A landscape with many peaks, sampled at points; each row gives a point and its height.
From any point a climber takes the steepest step (rise divided by distance) to one of its 2 nearest points. It stops when none of these is higher. Distance is the straight distance between rows; heights are no part of it.
Q_553 (h 773): | 114 |  94 | 101 | 103 |  90 | 101 |  98 | 121 |  85 |  74 | 114 |  88 | 112 |  88 | 107 | 107 | 110 | 116 |  85 |  84 |
Q_310 (h 629): | 112 |  50 |  91 | 114 |  99 | 121 | 121 | 112 |  90 | 103 | 120 |  80 |  95 | 109 |  87 |  82 |  93 | 142 |  89 | 104 |
Q_912 (h 660): |  88 |  98 | 103 |  97 | 112 |  91 | 119 |  70 |  99 | 111 |  70 |  88 | 100 | 130 |  95 |  65 | 113 | 120 |  99 | 106 |
Q_12 (h 404): |  86 |  67 |  95 |  81 |  90 | 101 |  92 |  88 |  99 | 110 | 121 |  99 | 141 |  93 | 115 |  59 | 120 | 147 |  98 |  94 |
Q_624 (h 244): |  89 | 147 |  87 | 115 | 105 |  83 | 108 |  84 |  90 | 105 |  95 | 110 | 112 | 122 |  97 | 126 | 113 |  63 | 103 |  92 |
Q_472 (h 356): |  88 |  82 |  97 |  91 | 102 | 124 |  92 | 100 | 116 | 110 | 114 | 104 |  95 | 102 |  78 |  97 |  90 | 130 | 101 | 142 |
Q_203 (h 470): |  96 |  86 | 108 |  78 |  85 |  87 |  79 |  75 |  82 |  88 | 119 | 107 | 115 |  66 |  96 |  80 | 105 | 112 |  93 |  72 |
Q_797 (h 413): |  94 |  66 |  97 | 113 |  96 |  91 | 103 |  68 |  92 | 102 | 108 | 112 |  77 |  95 |  83 |  86 | 116 | 113 | 121 |  94 |
Q_435 (h 418): | 105 | 122 |  98 | 111 | 118 |  85 | 122 | 108 | 104 | 102 |  92 |  74 |  85 | 111 |  94 | 143 |  88 |  55 | 113 |  68 |
Q_425 (h 110): |  99 |  93 | 106 |  94 | 120 |  85 | 110 |  62 |  74 |  71 | 112 | 109 |  78 |  89 |  92 | 128 |  98 | 103 | 109 |  74 |
Q_576 (h 329): |  90 | 130 |  85 | 101 |  98 | 101 | 122 |  91 | 117 | 110 |  65 |  85 |  96 | 109 | 112 |  92 | 138 |  73 | 127 | 107 |
Q_659 (h 71): | 102 |  95 | 106 | 107 | 114 |  96 | 104 | 119 | 106 |  81 | 115 | 121 |  79 |  83 | 140 | 133 |  92 |  94 | 110 | 101 |
Q_846 (h 123): |  84 | 101 | 105 |  88 |  88 | 103 |  60 | 107 | 109 | 125 | 118 | 134 | 122 |  91 |  94 |  84 |  90 | 108 |  86 | 127 |
Q_789 (h 586): |  97 | 110 | 114 |  81 | 114 |  88 | 117 |  79 |  86 |  63 |  92 |  87 |  92 |  81 | 128 | 106 | 113 |  73 | 116 |  72 |
Q_518 (h 592): | 112 |  86 | 104 | 100 |  98 | 105 | 113 | 101 |  97 | 122 |  56 |  95 |  96 | 122 |  97 |  57 | 109 | 109 |  95 | 112 |
Q_416 (h 351): |  90 |  64 | 100 | 115 | 105 | 110 | 111 |  96 | 113 | 123 | 102 |  89 |  66 | 106 |  79 |  84 |  82 | 117 | 107 | 119 |
Q_184 (h 463): |  92 |  95 |  98 | 137 | 119 |  86 | 131 | 109 |  87 |  99 | 101 |  86 |  98 | 136 | 114 | 110 | 118 | 120 |  89 |  93 |
Q_855 (h 295): |  83 | 154 |  94 |  96 | 104 |  93 |  96 | 102 | 125 | 114 |  91 |  85 | 117 | 115 | 106 | 116 |  89 |  66 |  99 | 104 |
Q_589 (h 446): | 110 | 132 |  83 |  90 | 108 | 102 | 111 |  90 | 118 | 104 |  91 |  86 |  84 | 100 |  90 | 142 |  81 |  52 | 128 |  86 |
Q_5 (h 505): |  95 |  82 | 104 | 125 | 125 |  96 | 135 | 109 | 101 | 104 |  98 |  67 |  73 | 125 | 104 | 108 |  91 | 119 |  90 |  97 |
Q_112 (h 506): | 123 | 121 |  86 | 101 |  85 | 126 |  86 | 119 |  95 |  82 |  98 |  94 | 120 | 106 |  81 | 116 | 112 | 102 |  90 | 115 |
Q_358 (h 422): |  86 | 101 | 105 |  93 | 100 | 112 |  95 | 122 | 125 | 111 |  90 |  87 | 109 | 101 | 124 |  76 | 116 | 110 | 102 | 128 |
Q_237 (h 58): | 117 | 114 |  96 | 110 | 124 | 106 | 109 | 108 |  95 |  73 | 109 | 124 |  84 |  99 | 132 | 156 |  94 |  83 | 115 | 102 |
Q_947 (h 504): |  83 |  54 |  97 |  92 | 111 | 115 | 123 | 114 |  98 | 114 | 125 | 115 | 107 | 100 | 111 |  87 |  89 | 159 |  90 | 124 |
Q_785 (h 167): | 117 | 128 | 112 |  90 |  91 |  93 |  74 | 116 |  89 | 103 |  84 | 118 | 125 | 105 | 104 |  95 |  82 |  83 |  70 |  94 |
Q_482 (h 411): |  86 | 128 |  84 | 108 | 101 | 110 |  82 |  87 | 113 |  86 | 125 | 116 | 100 |  91 | 104 | 136 | 104 |  83 | 116 | 120 |
Q_346 (h 369): |  80 |  82 |  92 | 125 | 107 |  99 | 120 |  87 | 120 | 119 |  97 |  73 |  87 | 127 |  94 |  78 | 119 | 114 | 119 | 114 |
Q_839 (h 335): |  82 |  79 | 104 |  71 | 103 | 110 |  93 |  87 | 115 |  92 | 125 |  82 | 101 |  76 |  97 |  93 |  90 | 140 |  98 | 107 |
Q_718 (h 153): | 106 | 117 | 111 |  92 |  99 | 101 |  80 | 127 | 102 | 110 |  99 | 104 | 119 | 112 |  88 | 103 |  66 | 104 |  64 | 107 |
Q_805 (h 445): |  84 |  96 | 100 | 110 | 100 |  80 | 101 |  64 |  97 | 108 | 103 |  98 |  88 | 105 |  75 |  91 | 114 |  93 | 116 |  89 |
Q_989 (h 441): | 118 | 113 | 100 |  82 |  95 | 109 | 101 | 101 | 117 |  81 |  83 |  68 |  85 |  78 |  98 | 113 |  96 |  67 | 124 |  85 |
Q_745 (h 394): |  92 | 122 |  87 | 128 | 105 | 100 | 105 | 115 | 105 |  97 | 103 | 119 | 100 | 116 | 120 | 125 | 120 |  96 | 106 | 121 |
Q_820 (h 789): | 119 |  58 |  89 | 103 |  82 | 114 |  99 | 112 |  79 |  88 | 125 | 122 | 108 |  82 |  95 |  94 | 110 | 141 |  97 |  97 |
Q_996 (h 354): |  71 |  80 | 100 |  83 | 100 | 109 |  93 | 115 | 118 | 101 | 140 | 101 | 117 |  76 | 119 |  97 | 100 | 140 |  98 | 116 |
Q_890 (h 551): | 112 | 105 |  95 | 100 |  98 | 102 | 107 |  92 | 105 | 103 |  72 | 109 |  73 |  95 |  95 | 106 | 104 |  74 | 123 | 101 |
Q_454 (h 333): |  85 |  98 |  87 | 130 | 101 | 105 | 102 | 100 | 116 | 127 | 100 | 116 |  82 | 122 |  83 | 105 | 108 | 101 | 118 | 132 |
Q_345 (h 346): | 106 |  56 | 100 |  97 |  85 | 112 |  98 | 107 | 107 | 102 | 108 | 108 |  83 |  73 | 105 |  77 | 115 | 118 | 119 | 108 |
Q_545 (h 378): |  86 |  89 |  94 |  83 |  98 | 107 |  94 |  98 |  97 |  89 | 128 | 102 | 134 |  91 | 121 |  87 | 120 | 145 |  92 | 107 |
Q_677 (h 530): |  93 |  85 |  99 |  95 | 102 |  96 | 103 |  73 |  87 |  96 | 115 |  78 | 117 | 118 |  70 |  82 |  94 | 143 |  83 |  88 |
Q_205 (h 494): | 117 |  91 |  95 | 124 |  88 | 115 | 108 | 142 | 110 | 114 |  77 |  98 |  87 | 109 | 104 |  94 | 113 |  90 | 107 | 120 |
Q_115 (h 625): |  90 |  76 |  94 | 105 | 111 |  96 | 112 |  88 |  79 |  97 | 124 | 135 | 101 | 104 | 105 | 109 |  99 | 151 |  89 | 102 |
Q_873 (h 621): | 106 |  93 | 114 |  90 |  98 |  84 | 110 |  92 |  82 |  79 |  87 |  92 |  94 |  85 | 113 |  84 | 120 |  89 | 105 |  71 |
Q_221 (h 379): |  97 |  77 |  91 | 105 |  97 | 119 | 101 |  82 | 108 | 102 | 111 |  85 |  86 | 106 |  67 |  94 | 100 | 127 | 110 | 120 |
Q_769 (h 388): |  80 | 135 |  91 |  99 |  94 | 106 |  77 |  75 | 102 |  90 | 117 | 116 | 121 |  95 | 108 | 108 | 115 |  86 | 102 | 118 |
Q_23 (h 415): |  72 | 121 | 103 | 101 | 111 |  71 | 104 |  53 |  86 |  98 | 102 |  97 | 104 | 115 |  79 | 101 | 114 |  85 | 106 |  79 |
Q_70 (h 230): | 113 | 122 | 112 |  98 |  94 |  80 |  82 | 113 |  94 |  89 | 109 |  87 | 106 |  90 |  85 | 124 |  71 |  55 |  93 |  61 |
Q_683 (h 843): | 114 | 110 | 106 |  89 |  89 |  95 |  82 | 111 |  82 |  62 | 124 |  97 | 120 |  72 | 116 | 116 |  96 |  90 |  84 |  72 |
Q_888 (h 370): |  86 | 121 |  89 |  97 |  93 | 101 |  89 |  62 |  91 |  80 | 112 |  99 | 125 | 100 | 100 |  90 | 141 |  98 | 109 | 104 |
Q_128 (h 607): |  97 |  95 | 108 | 102 | 118 |  86 | 113 |  78 | 106 | 113 |  77 | 107 |  59 | 105 |  89 | 109 |  78 |  85 | 112 |  93 |
Q_559 (h 314): | 100 |  89 | 108 |  69 |  94 | 113 |  75 |  84 | 106 |  98 | 109 |  95 |  99 |  79 |  68 |  91 |  75 | 121 |  91 | 105 |
Q_603 (h 97): |  84 | 100 | 100 | 110 | 130 |  88 | 114 |  70 |  93 |  82 | 120 | 103 |  80 | 105 | 101 | 140 | 103 | 114 | 107 |  93 |
Q_232 (h 559): |  85 | 120 | 106 |  90 | 122 |  88 | 111 |  73 | 102 |  66 | 114 |  87 |  89 |  81 | 133 | 131 | 105 |  70 | 125 |  81 |
Q_97 (h 420): | 115 |  83 | 103 |  82 |  86 | 114 |  90 | 126 |  92 |  93 |  96 | 107 | 126 |  82 | 131 |  69 | 128 | 125 |  88 | 105 |
Q_238 (h 703): | 112 |  78 |  87 | 116 |  91 | 106 |  97 |  92 |  75 |  91 | 114 | 135 | 105 | 109 |  92 |  99 | 120 | 132 |  98 | 109 |
Q_222 (h 85): |  89 | 100 |  94 | 117 | 131 |  98 | 130 |  71 |  99 |  93 | 104 |  75 |  71 | 116 |  83 | 140 | 108 | 103 | 115 |  91 |
Q_106 (h 480): | 103 |  81 | 110 |  92 |  84 | 111 |  80 | 122 | 122 | 126 |  84 |  87 |  92 |  86 |  92 |  67 |  96 |  94 | 101 | 115 |
Q_860 (h 381): |  86 |  54 | 101 | 124 |  94 | 102 | 103 | 120 | 117 | 127 | 131 |  88 |  83 |  96 |  89 |  85 |  83 | 117 | 101 | 107 |
Q_671 (h 632): | 125 |  78 |  90 |  93 |  83 | 123 |  87 |  92 |  82 |  99 |  97 | 120 | 114 | 106 |  74 |  76 | 113 | 131 |  95 | 117 |
Q_774 (h 498): |  92 |  71 | 104 | 117 | 110 |  92 | 112 | 105 |  92 | 109 | 126 |  85 |  88 | 107 |  83 | 105 |  71 | 130 |  77 |  87 |
Q_715 (h 305): |  86 |  75 |  91 | 136 |  89 |  92 |  91 |  97 | 109 | 127 | 117 | 118 |  94 | 116 |  81 |  85 | 111 | 104 | 114 | 116 |
Q_709 (h 223): |  86 | 118 | 104 |  93 | 108 |  92 | 103 |  91 |  86 |  83 | 103 | 118 | 126 | 103 | 143 |  86 | 124 | 116 |  86 | 104 |
Q_913 (h 539): | 122 | 110 |  93 |  91 |  78 | 114 |  71 |  92 |  82 |  79 | 108 | 114 | 120 |  89 |  76 | 102 | 109 | 103 |  89 | 101 |
Q_742 (h 375): | 107 |  84 | 108 | 118 |  90 | 104 |  93 | 126 | 103 | 137 |  90 |  95 |  95 | 119 |  69 |  76 |  71 | 102 |  77 | 112 |
Q_348 (h 380): |  90 |  96 | 108 | 100 | 107 | 111 | 104 | 147 | 123 |  93 | 117 |  83 | 104 |  98 | 123 | 114 |  92 | 117 |  90 | 121 |
Q_877 (h 393): |  99 | 113 |  91 | 112 | 100 |  99 | 109 |  88 |  93 |  76 | 100 |  87 | 106 | 103 | 105 | 109 | 137 |  96 | 113 |  93 |
Q_636 (h 352): |  85 | 113 |  95 | 114 |  90 |  91 |  99 |  98 | 118 | 121 |  79 |  89 | 108 | 112 | 103 |  71 | 135 |  80 | 115 | 107 |
Q_921 (h 503): | 108 |  97 | 101 |  85 |  76 | 103 |  66 |  80 |  89 |  84 | 114 | 119 | 109 |  64 |  94 |  87 | 115 |  90 | 104 |  92 |
Q_660 (h 224): |  95 | 144 |  78 | 107 | 101 |  87 | 116 |  80 |  90 | 115 |  86 |  91 | 110 | 131 |  61 | 125 | 111 |  65 | 101 |  82 |
Q_502 (h 289): | 111 | 142 |  89 | 104 | 110 | 104 | 116 | 103 |  94 |  77 |  85 | 110 | 107 | 110 | 132 | 130 | 117 |  69 | 111 | 101 |
Q_911 (h 361): |  99 |  87 | 113 |  91 |  96 | 106 |  92 | 140 | 115 |  90 | 123 |  76 | 101 |  78 | 111 | 111 |  77 | 114 |  84 |  96 |
Q_353 (h 573): | 121 |  88 | 103 | 108 | 109 | 100 | 128 | 103 |  83 |  92 |  66 | 107 |  78 | 113 | 106 |  97 | 107 | 108 |  99 |  99 |
Q_315 (h 549): |  88 |  91 | 108 | 108 | 123 |  96 | 114 | 104 | 110 | 106 | 103 |  89 |  76 | 113 | 100 | 118 |  71 | 116 |  90 | 107 |
Q_964 (h 780): | 125 | 122 | 111 |  93 |  97 |  96 |  95 | 123 |  86 |  69 |  94 |  97 | 115 |  91 | 126 | 114 |  94 |  75 |  88 |  75 |
Q_212 (h 340): |  82 | 108 |  90 | 126 | 104 |  85 | 122 |  81 | 102 | 114 |  91 |  66 | 106 | 140 |  78 |  89 | 126 | 101 | 110 |  94 |
Q_28 (h 699): | 110 |  73 |  97 | 125 |  98 | 107 | 113 | 126 |  95 |  93 | 114 |  92 |  91 | 104 | 104 | 105 | 109 | 124 |  95 | 101 |
Q_770 (h 454): |  81 |  94 | 105 | 115 |  88 |  87 |  80 | 108 | 114 | 126 | 117 |  84 | 116 | 110 |  82 |  78 |  97 | 107 |  90 |  99 |
Q_225 (h 240): |  88 | 133 | 104 |  78 | 107 | 107 |  92 |  95 | 107 |  85 |  96 | 110 | 121 |  95 | 150 |  97 | 106 |  93 |  92 | 121 |
Q_944 (h 578): | 116 |  74 | 114 |  93 | 102 |  94 | 123 | 103 |  92 |  90 |  68 |  97 |  72 |  89 | 118 |  81 | 110 |  99 | 109 |  86 |
Q_555 (h 481): | 133 | 116 |  95 |  93 |  81 | 121 |  84 | 130 | 104 |  84 |  88 |  81 | 110 |  87 |  93 | 110 | 103 |  79 |  97 |  99 |
Q_652 (h 262): | 103 | 143 | 113 |  78 | 109 |  92 |  81 |  97 | 110 |  96 |  98 |  98 | 117 |  98 | 115 | 115 |  59 |  63 |  94 |  88 |
Q_317 (h 599): |  86 | 103 | 108 | 109 | 110 |  86 | 102 | 101 | 105 | 113 |  95 | 111 |  93 | 115 | 102 | 101 |  87 | 106 |  91 | 106 |
Q_456 (h 121): |  83 |  85 | 117 |  76 | 107 |  84 |  86 |  97 | 102 | 124 | 103 | 132 |  98 |  86 | 108 |  83 |  63 | 123 |  79 | 100 |
Q_836 (h 205): | 115 | 133 |  88 | 114 |  93 |  91 | 109 | 111 |  94 | 115 |  75 |  92 | 105 | 125 |  69 | 117 |  95 |  65 |  92 |  84 |
Q_619 (h 279): | 111 | 145 | 103 |  86 | 109 | 102 |  94 | 126 | 115 |  99 |  83 |  84 | 119 | 113 | 115 | 119 |  70 |  75 |  85 | 100 |
Q_581 (h 377): |  87 | 113 | 109 |  89 |  95 |  88 |  90 |  88 | 106 | 105 |  86 |  85 | 117 |  99 | 109 |  68 | 118 |  95 |  96 |  95 |
Q_113 (h 563): | 125 |  83 | 114 |  95 |  85 | 100 |  82 | 127 |  98 | 108 |  87 | 123 |  84 |  81 |  96 |  93 |  74 |  89 |  91 |  97 |
Q_512 (h 403): |  95 |  97 |  95 | 108 | 102 | 106 | 104 |  86 | 112 |  97 | 105 |  63 |  86 | 103 |  67 | 111 |  99 | 104 | 108 |  98 |
Q_229 (h 706): | 103 |  56 |  99 |  95 |  82 | 105 |  97 | 126 |  85 | 111 | 127 | 124 | 119 |  70 | 106 |  87 |  92 | 141 |  87 |  88 |
Q_929 (h 598): | 103 |  93 | 106 |  73 | 106 | 101 | 104 |  65 |  84 |  92 |  79 | 103 | 111 | 109 |  98 |  68 | 111 | 133 |  92 | 101 |
Q_448 (h 362): |  89 | 114 |  84 | 117 | 116 | 107 | 117 |  91 | 112 | 110 |  84 | 118 |  78 | 120 | 104 | 123 | 112 |  98 | 121 | 127 |
Q_304 (h 270): | 123 | 144 |  89 |  86 | 102 | 121 | 100 | 116 | 109 |  86 |  82 | 111 | 112 | 100 | 132 | 124 |  93 |  65 | 110 | 113 |
Q_768 (h 558): |  84 |  56 |  96 | 100 | 104 | 100 | 115 | 103 |  93 | 113 | 122 | 142 | 100 |  86 | 124 |  90 | 103 | 147 | 104 | 109 |
Q_284 (h 341): | 107 |  67 | 109 |  92 |  84 | 103 |  91 | 125 | 100 |  98 | 121 |  77 | 101 |  73 |  91 |  92 |  80 | 123 |  83 |  79 |
Q_204 (h 254): | 115 | 133 | 101 |  71 | 109 | 117 |  97 |  88 |  97 |  75 |  79 | 117 | 111 |  92 | 139 | 105 |  97 |  80 | 104 | 112 |
Q_246 (h 448): | 104 |  88 | 107 |  85 |  84 | 115 |  78 | 127 | 112 | 107 | 102 |  93 | 117 |  80 | 110 |  76 | 111 | 111 |  92 | 114 |
Q_788 (h 102): | 101 |  87 | 115 |  78 | 109 |  91 |  98 | 105 |  90 | 104 |  94 | 151 |  95 |  87 | 131 |  94 |  75 | 119 |  83 | 104 |
Q_56 (h 447): |  81 | 112 | 104 | 107 |  91 |  91 |  82 | 111 | 121 | 100 | 113 | 105 |  99 |  80 | 126 | 102 | 110 |  73 | 113 | 105 |
Q_917 (h 183): | 107 | 129 | 105 |  95 |  94 |  97 |  81 |  99 |  83 | 107 |  80 | 125 | 133 | 121 | 104 |  83 | 106 | 101 |  70 | 108 |
Q_275 (h 465): |  94 |  57 | 103 |  82 | 101 | 128 | 111 | 132 | 112 | 119 | 113 | 101 | 114 | 100 | 107 |  72 |  99 | 144 |  93 | 144 |
Q_302 (h 246): | 116 | 121 | 116 |  81 | 116 |  87 |  89 |  97 | 103 |  84 | 105 |  94 |  95 |  89 | 107 | 130 |  53 |  69 | 103 |  72 |
Q_582 (h 138): |  86 |  99 | 113 |  79 | 104 | 100 |  82 | 115 | 106 | 118 | 108 | 115 | 118 | 101 | 102 |  90 |  72 | 126 |  70 | 118 |
Q_665 (h 410): | 110 |  64 | 102 | 121 |  91 | 102 | 104 | 104 |  91 | 127 | 104 |  85 |  90 | 116 |  61 |  70 |  73 | 114 |  77 |  93 |
Q_549 (h 328): |  74 |  88 | 102 |  86 | 110 | 101 |  91 |  80 | 114 | 106 | 119 | 127 |  84 |  87 |  99 | 102 |  86 | 123 | 107 | 126 |
Q_84 (h 349): |  82 |  98 |  89 | 109 |  89 |  94 |  81 |  74 |  98 | 100 | 120 | 116 | 122 | 103 | 104 |  78 | 137 | 112 | 111 | 106 |
Q_136 (h 512): | 113 | 121 |  94 |  89 |  99 | 102 | 107 |  82 |  97 |  85 |  80 | 115 |  87 |  82 | 117 | 113 | 112 |  50 | 133 |  93 |
Q_703 (h 574): | 109 |  61 |  89 | 105 |  98 | 114 | 111 |  92 |  83 | 102 | 120 |  81 | 123 | 127 |  76 |  73 |  95 | 152 |  81 |  96 |
Q_144 (h 459): | 130 | 111 | 106 |  67 |  88 | 120 |  79 | 107 | 110 |  76 |  86 |  80 | 100 |  68 | 101 | 105 |  87 |  77 | 107 |  94 |
Q_614 (h 267): |  92 | 146 |  89 | 115 | 111 |  86 | 115 |  87 |  87 |  92 |  97 | 125 | 108 | 111 | 134 | 133 | 118 |  48 | 114 |  93 |
Q_292 (h 296): | 103 | 111 | 100 |  82 |  87 | 114 |  70 |  95 | 119 | 102 | 101 |  86 |  97 |  83 |  64 | 103 |  81 |  89 | 102 | 107 |
Q_253 (h 426): |  90 | 124 |  96 | 135 | 115 |  81 | 120 | 109 |  89 |  98 |  98 | 105 | 106 | 131 | 118 | 122 | 120 |  97 |  94 |  96 |
Q_712 (h 384): |  87 | 125 | 109 |  84 | 116 |  83 | 110 |  59 |  85 |  92 |  78 | 108 | 102 | 109 | 105 |  91 | 108 |  85 | 101 |  91 |
Q_147 (h 489): |  79 | 107 |  99 | 106 | 100 |  90 |  87 |  75 | 105 | 114 | 113 |  85 | 115 | 123 |  66 |  88 |  97 | 118 |  92 | 102 |
Q_542 (h 477): | 113 |  84 |  99 | 109 |  95 | 118 |  94 | 124 | 113 | 106 | 104 | 103 |  75 |  94 |  78 | 118 |  77 |  99 | 103 | 118 |
Q_642 (h 163): | 120 | 106 | 101 | 126 | 105 |  85 | 101 | 112 |  91 | 110 |  97 | 113 |  76 | 109 |  77 | 141 |  73 |  64 | 101 |  79 |
Q_700 (h 417): |  96 | 104 |  94 | 116 |  84 |  94 |  93 |  99 | 106 |  93 | 107 |  89 |  95 |  84 |  96 | 100 | 128 |  76 | 122 |  91 |
Q_396 (h 125): |  99 | 103 | 107 | 103 | 100 |  79 |  93 |  80 |  80 |  82 | 111 | 121 |  88 |  83 |  99 | 114 | 102 |  72 | 110 |  76 |
Q_832 (h 315): | 102 | 137 |  95 |  84 |  90 | 112 |  78 | 104 | 120 | 114 |  80 |  94 | 117 |  98 |  94 |  95 |  96 |  68 |  99 | 113 |
Q_92 (h 457): | 118 | 108 |  84 | 116 |  96 | 122 | 117 | 131 | 116 | 119 |  72 |  95 |  80 | 117 |  88 | 118 |  92 |  84 | 107 | 124 |
Q_610 (h 310): |  98 | 138 |  80 | 102 | 113 | 101 | 134 |  92 | 107 |  96 |  73 |  89 |  93 | 111 | 120 | 126 | 127 |  62 | 127 |  94 |
Q_24 (h 424): | 123 | 103 |  97 |  91 | 109 | 124 | 118 | 122 | 116 |  91 |  70 |  84 |  77 | 101 | 107 | 117 |  90 |  95 | 112 | 113 |
Q_460 (h 322): |  68 |  85 |  94 | 104 |  98 |  94 |  85 |  80 | 111 | 108 | 130 | 129 |  99 |  88 | 109 |  90 | 116 | 120 | 116 | 116 |
Q_293 (h 476): | 118 | 129 |  79 |  92 | 106 | 103 | 121 |  94 | 114 | 105 |  80 | 110 |  78 |  94 | 114 | 136 |  97 |  38 | 143 |  90 |
Q_578 (h 442): |  96 | 102 |  95 | 116 |  99 | 100 |  88 | 105 | 114 | 100 | 118 | 107 |  80 |  92 |  88 | 131 |  90 |  88 | 113 | 108 |
Q_732 (h 419): |  70 |  71 | 109 | 120 |  96 |  78 |  97 | 114 | 114 | 131 | 129 |  82 | 107 | 106 | 100 |  77 |  85 | 121 |  88 |  89 |
Q_696 (h 666): | 113 | 104 | 112 |  99 |  98 |  83 | 112 | 103 |  66 |  64 | 100 |  79 | 105 |  91 |  96 | 107 | 119 |  78 |  97 |  54 |
Q_588 (h 536): | 126 |  80 | 102 | 107 |  92 | 122 | 109 | 130 |  96 | 112 |  69 | 106 |  92 | 113 |  97 |  78 | 100 | 111 |  90 | 124 |
Q_786 (h 86): | 101 |  80 | 111 |  84 | 114 |  99 | 108 | 117 |  97 |  87 | 109 | 132 |  84 |  77 | 141 | 115 |  81 | 122 |  96 | 102 |
Q_955 (h 399): | 100 | 110 | 108 |  84 | 119 | 117 | 109 | 132 | 127 |  88 |  92 |  78 |  91 | 101 | 127 | 118 |  78 | 108 |  99 | 120 |
Q_885 (h 581): | 115 | 101 |  90 | 107 |  79 | 110 |  82 |  90 |  88 | 102 |  92 | 111 | 115 | 106 |  72 |  82 | 124 | 100 | 103 | 107 |
Q_25 (h 455): | 108 |  80 | 105 | 116 |  97 |  92 |  94 |  98 |  86 | 110 | 112 | 102 |  85 | 105 |  61 | 107 |  70 | 110 |  80 |  88 |
Q_967 (h 203): | 106 | 113 | 100 | 103 |  91 |  91 |  93 |  93 |  74 |  95 |  87 | 128 | 130 | 110 | 117 |  76 | 135 | 101 |  88 |  99 |
Q_255 (h 479): | 105 | 121 | 101 |  97 |  87 | 102 |  91 | 101 | 103 |  86 |  94 | 112 | 102 |  76 | 134 |  97 | 120 |  51 | 118 |  98 |
Q_366 (h 626): | 119 | 101 |  99 |  86 | 109 | 109 | 117 |  82 |  77 |  76 |  75 | 100 |  98 | 111 |  95 |  96 | 111 | 126 |  92 | 102 |
Q_916 (h 355): | 103 | 144 | 107 |  75 | 103 |  90 |  99 |  76 |  84 |  97 |  68 | 112 | 118 | 106 | 113 |  88 |  98 |  60 |  94 |  89 |
Q_849 (h 143): | 116 |  95 | 108 | 111 | 103 |  83 |  89 |  97 |  79 |  88 | 118 | 121 |  82 |  88 |  81 | 136 |  75 |  83 |  98 |  73 |
Q_777 (h 720): | 106 | 133 | 104 | 101 | 109 |  85 | 112 | 104 |  82 |  77 |  94 |  84 | 114 | 108 | 108 | 123 | 103 |  68 |  93 |  69 |
Q_436 (h 334): | 106 | 148 | 104 |  69 |  95 | 106 |  82 |  86 | 107 | 111 |  68 | 104 | 123 |  93 | 118 |  87 |  89 |  48 |  98 | 104 |
Q_93 (h 437): |  88 |  82 | 109 |  70 |  92 |  88 |  88 |  83 |  89 | 107 | 113 | 103 | 131 |  76 | 108 |  64 | 100 | 137 |  82 |  76 |
Q_903 (h 294): | 107 | 107 |  95 | 126 |  98 |  90 | 122 | 107 |  90 |  98 |  95 |  56 |  94 | 116 |  67 | 117 | 115 |  75 | 104 |  68 |
Q_182 (h 185): | 115 | 102 | 100 | 131 |  93 |  91 | 107 | 121 |  93 | 120 |  86 |  96 |  86 | 118 |  72 | 112 |  85 |  79 |  89 |  89 |
Q_397 (h 405): |  79 |  97 | 117 |  76 |  97 |  80 |  81 |  88 | 105 | 118 | 100 |  99 | 123 |  86 | 120 |  56 | 103 | 113 |  83 |  89 |
Q_46 (h 376): | 107 |  44 |  87 | 123 |  87 | 112 | 107 |  92 |  97 | 107 | 116 | 112 |  82 | 100 |  87 |  75 | 119 | 126 | 122 | 110 |
Q_527 (h 421): | 110 |  93 | 100 |  94 |  99 | 111 | 108 |  97 | 109 |  74 |  99 |  58 |  82 |  85 |  87 | 112 | 107 | 102 | 112 |  90 |
Q_146 (h 517): | 117 |  68 | 110 |  90 |  85 | 119 |  86 | 121 | 110 | 114 |  96 |  94 |  81 |  80 |  76 |  83 |  73 | 107 |  92 | 110 |
Q_224 (h 631): | 116 |  63 | 109 | 102 |  78 |  94 |  88 | 125 |  82 | 115 | 109 | 133 | 100 |  76 |  99 |  83 |  86 | 115 |  81 |  86 |
Q_776 (h 664): |  94 | 108 | 118 |  84 | 117 |  82 | 104 |  87 | 108 | 101 |  82 | 103 |  82 |  96 | 110 | 102 |  74 |  88 | 102 |  90 |
Q_155 (h 317): |  98 |  93 |  91 | 139 | 103 |  92 | 124 |  99 |  96 | 115 |  99 |  55 |  96 | 136 |  66 |  98 | 105 |  99 |  96 |  86 |
Q_925 (h 396): |  74 |  80 | 101 | 108 | 104 |  99 | 106 | 101 | 126 | 123 |  97 |  88 |  99 | 112 | 115 |  66 | 118 | 120 | 113 | 124 |
Q_377 (h 348): |  93 | 114 |  97 | 109 |  99 | 106 |  96 | 115 | 120 | 130 |  87 |  86 | 101 | 125 |  72 | 100 |  76 |  97 |  85 | 122 |

Where does a climber stop that starts at each point below?
Q_860: Q_683
Q_911: Q_912
Q_454: Q_776
Q_302: Q_805
Q_659: Q_502
Q_603: Q_502

Call two points neighbours if one is among the 2 nearest of the other. Go from one point of each pair to the other, from neighbour to neighbour, staying as high as possible. Name the lowest point that can't be avoided.
Q_912 and Q_873: Q_353
Q_776 and Q_820: Q_888
Q_912 and Q_366: Q_929
